Points, in no order, along strands that fork, close into loops and pass close to each other.
(in the rows, 128 means zero)
Two points are linked if the straight distance between their rows is under 162. Some points are linked to none.
K461: [114 124 171 142 170 129 103 149 149 143 122 107 123 132 115 139  52  77
 134 100 114 132 145 186 158 140 118  93  69  56 134 130 121  83 127 171
 160 142 132 123 150  61 117]
K296: [151 118 140 129 126 103 150 172  93 117  77 180 201 156 146 128 177 142
  66 156 144 123  97 112 132  82  78 146 133 167 160 156 116 135 140  95
  40 100 144 116 148  84 111]
K427: [141 109 111 115 113 157 159 107 126 144  94 134 182 157 116 124 137 146
  68 140 135  99 119  72 104  50 107 177 109 159 118 151 133 107 141 137
  87  91  83 113 195 122 104]
K712: [119 133 116 154 118 124  85 101 130 129 135 132  77  91 219 101  88 113
 240  64 155 157 131  89 175 133 126  88 125 155 157 125 133 112 148 129
 147 141 105 176 120 123 146]
K542: [136 122 155  92 116 174 106 114  97 162 155 109 118 155 119 136 110 144
 109 183 150 130 106 184 179 135  88 160 143 105 120 122 146 108  95  94
 172  94 113 153  56 107 105]
K453: [ 94 129  90 100  85 167 153 108 110 147 147  59 113 112 120 150 135 131
  94 189 102  79 152 108  85 101 200 158 151 186 118 128 145  91 176  72
 157 124 164 107 142 148 132]
K405: [159 135 161  85 123 157 123 106 106 149 169 101 152 144 129 132 147 146
 132 178 153 158 110 163 176 147  70 157 155 126  96 112 134 142  77  70
 159 123 132 161  45 137 113]
K867: [138 127 112 112 149  71 157 130 140 122 142  94 194 142 115 155 163 140
 119  85  66 154 121 165  98 155  97  68 118 131 101 123 126 105 121 159
 108 121  93 126 103 143 135]
K723: [102 211 148 146 135 187 109  96 104 182 187  83  75  88  96 142 139 120
 158 106 155 125 153  79 151 111 180 138  90 119 105 123 106  87  89 102
 147 127 151 164 126 163 122]
K819: [114 148 112 145  93 131 145 113 157 144 123 130 136  99 108 123 154 166
 118 133 130 112 124 128  88 108 158 152 152 142 101 118 116 122 137 105
 145 109 135 100 138 145 150]
K516: [168  83  85 181 177 131 112 113 127  96 149  86  74 152 123  81 154 117
 177 121 123 118 124 136 132 126 124  94  83 110 108 158  95 170 124 166
 101 133  98 137 139 175 133]
K243: [115 106 160 149 151 151  99 182 129 147 128  99 109 178 107 110  78 101
 113 123  81 122 143 167 152 122 105  69  67  73 142 163 108 109  97 161
 128 143 121 148 175  61 117]
K438: [172 118 168 125 170 119 136 134 115 138 155 130 107 133  99 135 155 122
 165  57 122 136 109  58 164 115 108 124  84 150 132 152 115 153  99 153
 101 166 103 170 119 197 111]
K94: [119 103  63 130 101 137 134 144 133  81  86 142  80 164 164 106 109 157
 123 155 102  89  82 166 124 120 121  97 150  87 115 114 150 131 144 154
 111 127 148  77 154  79 148]
K342: [ 78 183 127 150 116 177 119  75 126 139 175  74  59  69 102 166 110 107
 148 115 117  91 153  75 136 122 209 125  88 132 117 128 138  83 141 131
 153 133 162 140 134 173 122]
K177: [123 110 143 124 116 101 142 173 169 136  72 129 221 123 117 179 103 146
 136 165 126 139 134 216 138 138 101 143 118  75 106 103 156  96 143 130
 142 117 153  97 141  50 119]
K397: [163  97 191  90 170  86 146 172 120 119 130 169 184 138  78 160 147 114
  78 140 116 107 130 119  76 135  80 140 118 133 191 130 119 159 129 143
  80 137 136 146 105 142  75]
K617: [133  84 169 154 155 142  84 179 139 110 138 128 123 181  96 112 128 106
 100 117  87 126 125 121 129 130  93  87  82  95 176 177  83 123  76 183
  88 126  99 150 164  85 117]
K524: [ 77 169  75 131 117 139  89 124 133 108 153  93  45  82 150 101 118 109
 135 121 148 128 104 107 123 146 188  88 141 132 130  95 107 112 129 132
 147 176 157 144 157 153 181]
K544: [105 140  99 107 188 123  80 105 169  72 171  84 143  97 165 122 132  69
 197  78 155 191 137 140 123 148 162 172 131 120  88 126 119 117 103 151
 148  91  74 142  91 173 168]
K525: [103 120 103 123  72 141 143 124 140 140 127 117 101 109 127 145 153 168
  95 162 118  88 126  87  80 101 191 145 154 163 133 113 124 112 167  92
 142 127 167 102 135 139 145]
K279: [123 132  89 104 129 147 122  86 109  73 117 113  87 121 144 100  84  68
 119 130 125 112 145 156 182 143 142  61 117  75 132 122 179 110 138 196
 187 148 107 127 158  92 135]
K490: [147  63 107 168 151  95 111  94 155 107 115 135 158 113 109  99 157 114
 120 103 134 114 131  69 126 132 133 129  97  89 158 146  76 124 145 205
 104 107  90 125 175 143 115]
K294: [ 76 106 128 101  55 167 127 126 121 166 125 150 111 127 132 112 160 146
  74 212 172  98  94 109 156  67 115 184 163 134 161 127 115 128 129 147
  67  94 105 116 158 110 103]
K431: [104 165 115 120 110 108 147 120 164 105 134 139 222 103 137 141 131 125
  90 110 155 152 146 158 145 146 147 137 150 112  65  94 172 114 163 141
 196 100 103  92 105 103 156]
K658: [109 197 158 113 150 131 105  91 160 100 161  86 127  83 103 169 136 117
 238  87 142 155 143  93 114 143 171 177 108 148 123 158 134 132  96  61
 123 132 142 154  99 198 168]
K798: [ 83 184 102 137  90  94 159 120 153 120 125 117 172  93 134 155 154 138
 139 111 147 129 146 134 128 133 181 154 143 143  66 109 133 116 154  96
 200  92 123  98 118 143 175]
K980: [ 68 191 105 165  71 108 152 149 107 120 107 142 103  94 130 114 131 138
 120 110 146 115 140  98 168 140 138 126 153 120 110  86 131 118 166 163
 177 146 140  86 162 107 181]
K149: [124  91 111 134 145 146 119 108 167  79 117 116 112  99 161 113 121 139
 155 113 124 129 176  62  48 149 209 125 140 162 150 152 109 158 118  99
 119 128 144 114 130 222 115]
K581: [185 116 119 106 157 130 141  91 113 134 128 114 138 176 117 123  91 125
  92 111  85 112 130 162  94 117 114 135  78 111 102 147 128  96 134 141
 176  95  82 126 125 120 113]
K880: [ 96 112 122 112  60 147 138 122 133 167 125 131 118 134 109 142 140 170
  68 209 143 135 133 129 136  67 108 185 193 150 173 130  99 134 147  94
 112  85 153 114 126 102 117]
K860: [ 95 152 120 141 117 169 109 120 156 101 140 128 101  72 118 132 176 147
 144 138 150 113  90  72  92 134 162 134 161 136 152 126 110 155  90 122
  79 159 184 120 133 189 165]
K788: [131 206 156 124 154 162 116 115 103 176 184  91 100 107 115 108 144 119
 175  82 170 157 153  72 170 109 146 132  89 127 103 133  92 117  76 107
 116 153 134 191 135 171 133]
K517: [128 160 152 133 150 144 120 145  95 183 171 120 106 135 111  72 104 126
 116  78 174 141 151 104 162 127 125 107 106 110 123 127  68 119  88 114
  93 176 131 187 130 136 120]
K520: [151 126 151 118 177  94 145 137 149  91 134 156 122 136 156 123 110 104
 193  69 152 154 148 119 101 170 125 129 139 177 134 129 145 191 132  74
 128 139 146 137  97 200 118]
K482: [ 92  97  92 151 113 111 119  93 175 106 140 119  71  92 156 131 103 133
 159 103 119 143 160  94  87 146 224 138 117 144 141 130 128 126 154 140
 134 113 127 117 131 199 140]
K641: [115 138 102 137  92 111 170 141 100 131  92 152 156 167 114 139 106 158
  97 135 137 111 119 163 154  99  90 149 126 149  89 111 150 112 153 114
 162 104 116  80 145  62 150]
K661: [ 87 184  95 136  55 123 177 124  74 100 128 122  86 109 113 157 140 153
 122 146 133 100 128  99 164 106 142 146 139 162  81 103 177 110 153 128
 185 128 115  76 156 122 167]
K951: [172 100 167 116 157 166 128 131 137 121  97 160  74 153 130 103  90 163
 120 138 111 100 105 115 115  92 113 147 105 143 175 158 126 133 121 115
  94 127 110 144 108 136  98]
K470: [148 114 137  98 128  88 139 165 102 179 103 122 186 160 119 163 139 156
  91 184 106 168 142 213 124  97  70 140 159 126 133 133 111 128 127 110
 114 118 153 130 129  66  97]
K796: [181 119 119 145 153 117 139 126 118 148  82 174 169 135 162 118 164 108
 122 115 107 119 178  98  63 128 149 135 162 163 136 148 101 157 140 123
 114 115 139  78 176 149 103]
K357: [153 131 148 132 151 101 121  97 143 131 161 130 112 113 128 146 143 122
 233  35 155 149 137  50 169  88 117 125  96 164 141 151 144 153 125 141
 114 154 131 165 140 200 121]
K554: [156 134 166 130 136 115 137 130 134 148 136 151 177  97  93 145 160 129
  94 170 155 138 169  97  76 138 135 153 193 151 174 121 109 186 148  96
 122 135 178 149 110 168  94]
K558: [154  89 193 131 166 159 122 168 149 116  87 154  81 166 139 129  72 160
 148 141  98 115 106 172 121 115  97 115 102 105 168 155 126 136 113 117
 100 145 156 123 110  88 120]
K840: [133 129 114  93  90 148 117 100 104 153 106 140 122 136 165 128 125 117
  96 193 113 118 140 164 104 134 151 120 167 166 143 118 125 110 161  64
 188 101 159  88 110  81 128]
K378: [143 136 158 116 122 122 148 118 102 174 168 105 178 105  85 165 174 144
  75 172 142 157 172  96 100 106 108 179 188 150 140 129 114 170 115 105
 109 130 162 167 109 182  73]
K60: [137 132 151  98 130 160 157 118  91 161 161 112 177 118 102 136 178 136
  76 170 165 124 129 109  83  75  91 180 174 183 111 139 137 165  94  95
  68 139 139 133 130 187  91]
K348: [138 121  88 122 121 123 118  88  95  97 124 115  42 151 125  99  86 100
 112 138 108 103 133 139 140 111 156  77 115  87 143 124 154 132 142 207
 163 143 105 134 183  97 138]
K78: [ 93 135 131 134  99 115 151 164  72 162 109 129 156 156  99 160 123 127
 111 136 134 122 112 180 186  98  70 123 117 109  75 108 150  91 128 147
 145 123  98  94 159  46 131]
K341: [170  94 131 121 168 103 136 112 147 119 102 126 161 193 123 126  81 130
 105 114  70 132 150 182  70 137 125 124  80 108 128 169 127 119 131 144
 160 108 106 116 142  92 124]
K303: [136 169 152 146 131 122 108  95 133 145 150 133 102  95 149 131 134 126
 242  53 168 162 103  81 188 139 122 105 122 166 146 135 145 139 127 106
 125 144 134 172 122 168 155]
K805: [169 118 102 126 132 122 127 131 117 133  69 181 153 152 185  98 133 126
 121 122  96 124 163 138  68 130 139 124 158 141 137 143 117 145 139 113
 137 112 146  80 163 102 122]
K970: [101 116  73 157 130  96 119 136 148  98 104  99 189 128 146 108 137  93
 142  93 113 135 114 162 171 168  96 109 114  81  71  96 156 118 147 178
 163 122 108  98 167  91 143]
K188: [107 111  69 164 148  95  90 146 136 110 130  54 161 150 123  81 129  69
 129  82 121 158 145 161 147 172 106  79  95  81 121 115 123 108 150 172
 144 126 115 133 173  92 132]
K186: [143 147 117 126 180  97 128 113 145 136 166  90 147 120 126 121 140  98
 155  53  98 164 116 152 126 165 122 102 103  95  89 122 109  95 119 177
 128 126  82 132 110 158 141]
K790: [137 127 122 126 122  70 171 185  95 161  84 135 214 177 111 176 154 161
  88 153  82 166 144 165 143 103  90 115 111 180 113 137 124 114 131 110
  88 120 132 129 123  52 121]
K738: [147  77 105 151 141  83 122 129 136  95 145 141 191 128  94 123 204 119
 103 107 109 119 101  92 120 137 106 119 104 114 145 145  95 148 126 197
  90 119  99 120 164 165 122]
K707: [152 129 101 150 117 121 178 107 114 154  87 132 179 141 118 138 112 162
  68 127 118 112 162  68 105  53 117 186 106 174  99 138 135 106 164 134
 134  98  92  97 187 109 120]
K953: [117  86  88 152 112 114 139  99 158  99  86 147 138  87 132 113 140 157
 112 122 136  95 118  35 109 117 168 157 118 102 142 112 111 128 150 186
 123 103 111 104 175 145 132]
K609: [123  93 122 171 108 115 126 191 143  94  85 144 177 191 121 135 134 160
 114 127  84 122  88 142 128 116  76 115 115 105 126 158 121 136 126 159
  85 116 139 107 163  61 143]
K387: [ 94 171 131 132  87 147 132  83 123 127 163 111  56  94 107 157 107 105
 109 124 110 102 143 108 128 130 225 128 108 120 127 115 157  86 169 169
 181 133 141 117 149 148 125]
K481: [134  82 152 144 141 138 118 162 149  94 100 159 153 177 110 122 143 136
  86 136  88  99  81 130 102 107  92 129 113  96 170 183 107 139 110 180
  77 108 131 128 163  85 130]
K300: [133 132 121 110 109 145 115 110 120 134 126 138 124 111 183 121 152  87
 126 179  98 100 137 132  86 175 194 109 168 162 127 123 114 124 131  38
 166 131 170 102  89 139 150]
K460: [130 117 169 146 145 104 113 152 175 113 112 189 132 118 113 121 132 146
 135 124 150 144 114 148  96 165 121 121 173 108 186 119 116 154 134 141
  74 152 174 136 107 123 137]
K887: [136 102 170 154 179  73 102 171 145 137 127 130 135 129 146 123  86  96
 205  48 104 179 147 141 172 166  82 100 102 138 156 147 130 110 131 155
 103 148 108 178 114 107 110]
K986: [120 124  87 128 189  89 109  99 172  90 159  66 153 118 146 110 156  78
 172  77 132 179 131 159 127 150 150 138 110 100  68 129 125 114 131 181
 149  98  66 117 103 159 146]
K863: [131 100  80 158 178 123  77 141 125 105 155  49 126 136 135  70 101  69
 152  92 125 169 152 153 161 167 106  62  74  95 117 130 121 103 128 142
 131 133  98 174 139 113 129]
K458: [119 134 115 124 104 152 137 103 102 156 128 139  67 169  96  96 106 102
  87 129 115  91 134 131 130  83 119 121  98  93 139 138 131 106 123 205
 144 118  92 114 186  85 126]
K384: [122 156 129 124 148 169 131 113 142  92 146 111 131  92 102 148 157 138
 145 131 158 105 111  77  69 111 127 150 162 146 125 148 134 177  84 100
  75 155 167 128 130 214 143]
K684: [141  97 181 144 172  91 116 154 172 118 100 167 128 129 160 138  61 138
 211  64 129 159 129 155 155 163 102 113 108 131 171 143 147 131 140 122
 112 139 119 157  96 126 121]
K238: [109 110 110 153 148 110 103 199 117 114 140 100 158 151 111 106 189  95
 119  86  87 153 120 131 129 172  67  60 129 102 139 130 112 148  90 165
  55 173 134 141 154 131 127]
K34: [125 126  63  97  86 134 121 132 117  78 121 134  51 171 160 127 113 167
  97 181  99  84  75 131 117 102 151 120 158 121 118 107 179 121 168 148
 138 142 133  98 174 116 151]
K673: [100 123  98 148 131 129  90 101 124 101 146 131  61  94 220 119  46  85
 176 106 136 145 142 122 181 144 172  84 100 127 142 105 159 109 156 157
 168 129  91 157 116 126 140]
K955: [108 161 114 127 134 168 114 150  87 178 165 118 105 151 113  66 126 109
 108 105 147 105 126 155 142 127 118  97 123  99  95 126  95 123  78 134
 121 156 120 168 149 125 132]
K467: [106 112 106 132 127 122 121 168 180 129  85 123 206 116 127 151 114 105
 128 128 118 137 111 197 150 178  91 124 102  63  98 102 161  94 136 142
 132 136 136  97 152  78 118]
K726: [123  98  77 168  88 106 161 114 129  79  83 176 144  96 167 122 133 173
 109 159 130  85 104  44 131 108 143 160 121 129 131 116 103 138 144 155
  97 105 108  91 161 126 141]
K791: [122 147 159  76  76 150 128  88 114 113 141 131  82 133 106 160  98 114
  99 179 122 100 132 173 153 117 152 108 143  99 147 119 188  85 150 158
 201 123 115  88 111  68 125]
K390: [125  94  70 162 143  96 142 123 168  81  95 128 128 148 182  80 146 157
 166 110 141 143 126 147  87 150 159 122 155 104 113 113 113 176 143 146
 104 111 131  90 129 149 147]
K660: [164 135 196 137 132 112 116 107 138 175 134 134 111 131 109 150  95 160
 119 146 114 164 174 147 127 143 142 155 125 117 154 132  91 123 149  88
 173  95 127 151  65 127  88]
K137: [106 104 147 130 108 143  88 130 184 103 122 158 113  95 186 139  52 125
 159 135 135 151 113 165 142 192 172 108 144 125 161  95 161 102 130  93
 140 121 132 145  70 110 140]
K368: [163  99 195 125 164 123 115 154 157 122  80 166 126 138 151 142  61 149
 184 112 126 139 127 174 141 158 112 106 111 127 173 143 144 150 132  80
 117 143 156 153  84 105 108]
K745: [130 142  71  97 126 145 134  74 141  98 120 120 151 119 174 123 121 104
 119 113 127 129 183 127  74 136 213 124 120 136  99 127 125 128 127 113
 221  81 106  95 135 155 139]
K652: [119 152  97 126 129 146 127 143  95 150 169 100 127 156 109 104 177 110
 127 108 119 107  76 174 135 117  99 101 134 106  60 126 115 120  62 150
  99 145 108 139 146 159 154]
K645: [111  95 189 110 106 178 126  98 101 123 114 138 136  89 113 130 133 130
 103 180 166  82  76  74 100 122 123 165 163 122 157 134 133 133 102 132
  56 110 134 146 130 183  85]
K958: [ 73 159  73 148 118 116 110 139 139 118 101 119  93  91 142  85 119 113
 133  88 153 137 124 119 144 154 157  93 146 110 120  85 123 127 150 157
 158 142 143 111 166 114 174]
K763: [ 79 158  83 140 115 164  95 118 149 114 153  98  49  79 132 116 152 130
 157 138 138 110 104  79 106 137 184 112 142 127 138 122 101 131  92 126
 105 176 171 137 154 171 180]
K573: [110 108  92 179 143  85 151 165 177  88  76 155 175 145 158  99 155 161
 161  98 126 159 127 145 108 168 120 130 163 112 114 116 121 151 161 139
  92 115 126  91 136 127 151]
K231: [110 138  93 153  85 140 173 159  89 127 100 171 107 155 115 135 127 167
  89 160 156 116  96 114 170  71  88 170 130 174  99 116 134 126 141 129
 100 111 110  99 147  78 155]
K40: [186 144 174  90 201  84 138 167 105 160 126 148 159 145 141 156 128 100
 144 122 119 137 163 160 108 189  98 111 136 147 149 112 140 178 141  89
 143 161 160 146  77 132  96]
K189: [106 139 128  98  75 189 129  76 100 149 185  88  70 136 112 149 124 125
 106 193 141 115 116 142 161 136 137 168 139 122 110 122 138  98 130  95
 206  92 128 153  64 121 113]
K145: [144 130 180 135 130 111 123 143 152 132 119 170 137 118  95 126 127 146
 113 165 150 147 150 145  92 160 119 142 181 137 175 125 111 184 140  87
 109 149 189 154  91 143 113]
K858: [148 185 145 113 144 155 127 121 118 120 148 108 141  98 113 143 170 111
 155 140 142 116 140 121  64 136 132 158 163 166 118 139 110 181  90  36
 129 151 186 123 107 197 156]
K474: [112 123 129 140 166 104 107 179 121 116 163 142 148 130 107  87 161  86
 115  86 140 148 102 115 132 172  80  88 139 105 165 134  87 149 101 174
  55 187 155 160 145 140 134]
K931: [133 138 167 140 151  96 113 160 153 156 145 171 148 104  89 124 158 110
 110 100 150 147 120 124 129 161 109 129 154 105 175 112  90 135 127 184
  77 166 130 154 134 136 132]
K678: [169 127 183 106 163 131 153 122 101 167 157 112 101 137  85 133 160 147
 138  85 117 117 118  84 136 100 111 153  88 149 109 141 139 146  98 125
  96 155 101 165  97 198  91]
K700: [162 130 186  99 140 146 145 115  94 204 161 103 107 175  94 128 143 152
 105 128 111 130 132 127 132  96 110 187  92 149 100 154 125 118 108 125
 104 118  80 161  95 156  73]
K637: [132 108 186 121 159 104 105 181 135 161 127  99 138 137 107 161 117 101
 169  92  83 169 142 158 179 186  83  61  77 102 152 129 137  93  96 150
  89 173 124 177  92  96  97]
K907: [128 133 152 104 109 172 152 104 115 219 156 109 115 161  82 131 131 143
  76 159 132 130 133 140 114  63 122 194 119 136 115 140 123 106 138 133
 112  91  90 124 127 134  80]
K873: [100 137 131  96  99 149 126 147  82 171 153 115 153 151 100 148 132  99
  90 152 138 116 128 207 186 111  79 117 119  70  87 109 163  81 118 163
 164 122 114 100 149  53 109]
K401: [108 105 168 111  88 179 117 113 100 170 131 150 130  89 108 122 168 132
  92 188 175  99  88  93 131 109 119 174 164 124 160 127 106 121  92 154
  64  99 123 148 142 146  89]
K155: [115 141 102 106 135 175 110 117 103  93 136 107  73 107 150  75  41  80
 115 125 159 108 140 153 189 137 118  55 115  81 117 101 154  93 114 131
 173 163 121 170 133 104 124]
K512: [104 144 111 108 150 154 105 130 222 109 136 130 197 102 149 127 125  98
 108 116 160 166 129 164 127 163 155 142 167 115  85  92 182 105 136 122
 164 114 107 116  82 128 152]
K441: [125 113 176 114 147 137 109 173 118 162 139 124 152 131 113 144 130 118
 146 140 108 147 107 200 156 185  64 108 121  77 114 121 134 118  80 129
  80 167 146 152 103 106 110]
K398: [133 113 122 114 119  93 138 172 135 156  87 133 214 137 135 174 107 154
 111 190 139 156 156 209 140 125  90 133 164 109 116 114 118 126 152  93
 170 104 168 110 135  48 109]
K981: [116 159  59 144 117 127 148 149 100 115 136 115 144 134 117 123 193 146
 137 109 113 114  74 143 141  62 102 130 139 124  42 140 112 135  84 128
 116 119 104 102 162 150 172]
K866: [176 135 114 102 135 154 137  64 136 116 126 136 113 138 164 118  76 113
 109 119 110 125 163 134  86 133 183 132  92 137 109 135 129 112 139 113
 211  90  91 109 123 141 117]
K600: [ 76 133  99 133  75 162 156 164  83 148 127 179  93 148 128 113 162 152
  93 168 169  92  76 104 179  60  94 162 141 145 118 131 126 123 125 149
  70 117 105 103 165  69 134]
K317: [112 135  95 103  93 127 159  97 144  54  94 150 185 129 173 131 102 131
  99 129 155 121 149 147 141 138 155 121 139 117  94 113 199 132 148 142
 220 119 102  72 120  90 156]
K55: [174 137 143 128 161 114 133 141 126 155 114 163 200  99 121 131 159 106
 105 130 134 120 192  81  55 133 156 145 171 168 127 137 115 156 155 113
 113 132 145  96 148 174  96]
K777: [138 115 164 126 125 120 128 162 107 183 141 125 135 164  92 144 153 148
 102 147 112 137 120 199 127 129  81 142 142  91 130 129 120 131 102 142
  89 137 125 138 103 100 116]
K885: [162 154 164  93 195  79 134 144 142 122 142 152 162 134 146 140 110 106
 169  95 131 162 146 155 108 200 113 124 142 153 132  99 150 171 127  76
 132 154 144 145  71 166 120]
K120: [151 152 189  99 126 134 126 104 104 168 163 111 119 145 106 156 155 153
 172 128 162 162  94 129 195 149 100 135 128 131 120 111 148 180  82  73
 144 136 149 175  63 145 130]
K69: [111 121 148 151 114 153 135  92 159 129 155 107  89  73 121 161 121 159
 190 127 119 113 129  49 124 149 204 139 108 181 155 141 136 119 136  65
 110 164 170 162  91 191 144]
K135: [118 115 140 121 138 161  90 127 197 119 129 146 151  92 152 137  81 113
 136 131 152 154 119 167 148 181 139 122 132 104 120  99 165 102 132 114
 156 127 115 133  69 105 139]
K3: [111 109  94 159 121 106 107  89 146 111 150 131  47 109 179 131  64 118
 161 101 119 145 159 119 130 131 196 113  93 127 151 115 133 129 161 173
 158 124  91 135 127 162 130]
K968: [118 117 165 111  89 140 105 124 127 146 144 139  30 124 129 151  58 150
 112 169  96 108 115 116 137 114 180 139 111 135 175 116 134 108 155 111
 158 136 129 135  93 120 124]
K844: [ 97 181 110 140 163 128  92  91 157  96 163  91  93  70 151 135 133  83
 231  80 150 169 142  91 130 147 173 166 115 144 112 143 106 111  93 124
 138 112 114 147 119 186 164]
K426: [149 150 159 134 140 155  96 116 116 170 129 140  85 133 139 122  92 126
 160 101 148 120  96 135 212 125 112  95  96 102 112 116 148  96 105 118
 163 131 104 168  84 112 128]
K84: [174 114 159  89 180  81 159 178 104 142 132 151 159 151 100 161 151 105
  81 131  98 118 166 135  70 140  78 123 114 160 167 124 128 176 137 127
 100 168 152 159  83 133  84]
K821: [107 128 170 107  86 135  94 119 112 155 146 129  27 117 109 149  60 128
 110 175 112 104 117 150 161 119 165 104 139 107 173 105 134 104 154 145
 176 151 147 115 121  84 127]
K938: [104  99  84 157 112 154 119 183 133 100  83 129 111 166 136  98 118 136
 138 134 102 101  84 153 143 130  91  84 136  60 110 134 127 125 123 152
 102 135 154  89 178  62 134]
K646: [107 148 122 112  85 182 130  80 114 134 182  71  79 101 112 154 152 132
 146 192 129 102 104 125 142 139 170 156 127 145 115 122 130 104 103  68
 178 116 169 165  69 151 157]
K421: [163 112 111 131 160  79 139 152 141 123  61 166 204 193 164 123 114 133
 130 119  91 135 178 174  74 146 132 107 121 122 129 149 114 139 137 120
 153 113 135  92 164  68 122]
K491: [149 158 185 133 118 133 121 106 122 153 152 137  95 117 110 142 144 146
 189 115 160 153 103 103 153 155 120 130 132 148 138 111 137 180 103  76
 128 149 154 167  82 171 151]
K433: [145 101 112 183 181 114  93 143 109 107 169  83  96 153 128  72 127  94
 166  85 128 157 148 110 168 132  92  72  73 129 146 169  83 141 132 149
 104 139  98 189 133 150 122]
K323: [119 115 165 143  82 132 118 102 145 163 149 129  58  86 124 153  93 154
 153 140 109 119 129  87 145 130 192 137 110 167 159 122 125 115 154  84
 152 145 148 160  69 150 124]
K549: [104 146  67  98  65 120 168 122  89  81 120 124  59 148 140 150 137 179
 103 173 105  87 101  99 137  79 145 140 149 161  94 114 182 128 172 134
 162 137 114  93 179 118 149]
K852: [155  83 147 105 137 164 143  88 112 119  83 144 185 108 126 118 121 141
  90 155 141  92 116  66  74 103 127 148 153 148 150 145 121 119 131 130
  83  91 113 113 167 169  91]
K407: [138 165 147 108 128 152 123 109 132 109 141 123 140  96 156 119 153 102
 164 162 140 126 134 131  93 178 162 126 162 171 129 129 115 154 114  22
 158 136 177 129  69 168 161]
K159: [128 145 111 107  69 110 149 118  84 132  92 149 135 149 143 137 111 149
  97 172 133 117 155 145 119  95 126 135 155 169 121 109 149 114 177  89
 200 104 138  70 149  57 138]
K485: [152 131 103 120 135  53 183 167 100 147 111 115 213 148 105 161 172 161
  99 115  73 150 142 159 109 103 100  83 114 177 102 122 130 119 127 117
 100 134 116 120 106  83 136]
K363: [120 145 150 122  96 156 140 114 109 185 134 133  86 146  82 122 124 132
  79 143 133 106 128 137 113  78 129 155 112 102 135 135 130  99 133 171
 143 110 101 108 159 104 114]
K882: [143 126 112 146 137  69 160 161 129 105 130 148 195 125 109 138 206 149
 102 100 122 120  95  91 111 103  95 136 140 146 118 124 112 160 126 141
  65 138 126 120 138 163 142]
K831: [121 149  83 172 151  77 165 165 123 104 130 130 181 120 119 134 189 158
 131  91 108 143 100 107 146  96  99 141 131 145  72 131 101 152 103 141
  95 145 109 102 145 151 178]
K213: [153 127 135 132 119 116 138 152 107 140  66 179 180 136 156 122 154 144
  79 187 150 131 133  95 133  79  91 166 160 172 175 150  93 139 155  89
  79  97 152  98 151  58 101]
K365: [162  98  69 159 158 132 128  88 151  82 120 115  90 137 153  80 125 145
 158 121 125 127 117 152  86 133 150 117 112 110 106 138 113 159 140 145
 135 111 111 110 135 160 136]
K79: [127 134 138  81  87 142 152  84 124  79 100 148 145 138 121 152 100 125
  95 160 138 102 146 170 159 116 119 120 141 104 122 133 221  89 142 165
 199 130 104  83 131  53 124]
K419: [155  95 175 131 151 159 139 139 107  97 128 165  83 157 124  93 136 128
 121 123 132  93  74 102 115 121  76 142 118 130 175 162 137 172  97 134
  58 134 132 162 108 153  99]
K473: [157  92 132 141 159 120 136 114 165  64 128 166  94 115 171 109 103 129
 172  90 159 149 170  81  79 152 157 136 134 167 171 152 122 185 138 100
  99 133 145 133 111 215 110]
K804: [125 120 113 144  63 118 144 149 120 143  96 148 151 118 116 134 163 172
  85 205 148 144 141 104 134  85 115 168 192 179 156 127  96 149 165  81
 120  96 171 116 129  93 113]

A fork is a point with three links, a tip a point with one. Leave the first point through the second and follow the links. Name the first fork or tip that comes.
K863; K433: K573
K652; K981: K726
K470; K790: K658
K907; K700: K303
K94; K938: K461

A piece is two or more points that can be reached from each other along the links. Count, over all rows, the pieces, the separate loops (a circle has one, a figure eight two, a Y none), the forks (points with three links) and the tips (points with one).
pieces: 6
loops: 0
forks: 6
tips: 18

Name the points in between on the shortest way along the links from the first point to the second, in order.
K955; K953: K652 > K981 > K831 > K882 > K738 > K490
K804; K78: K880 > K294 > K600 > K231 > K641
K69; K798: K323 > K968 > K821 > K791 > K79 > K317 > K431
K542; K473: K405 > K120 > K491 > K303 > K712 > K673 > K3 > K482 > K149
K609; K300: K938 > K94 > K34 > K549 > K661 > K980 > K958 > K524 > K763 > K860 > K384 > K858 > K407
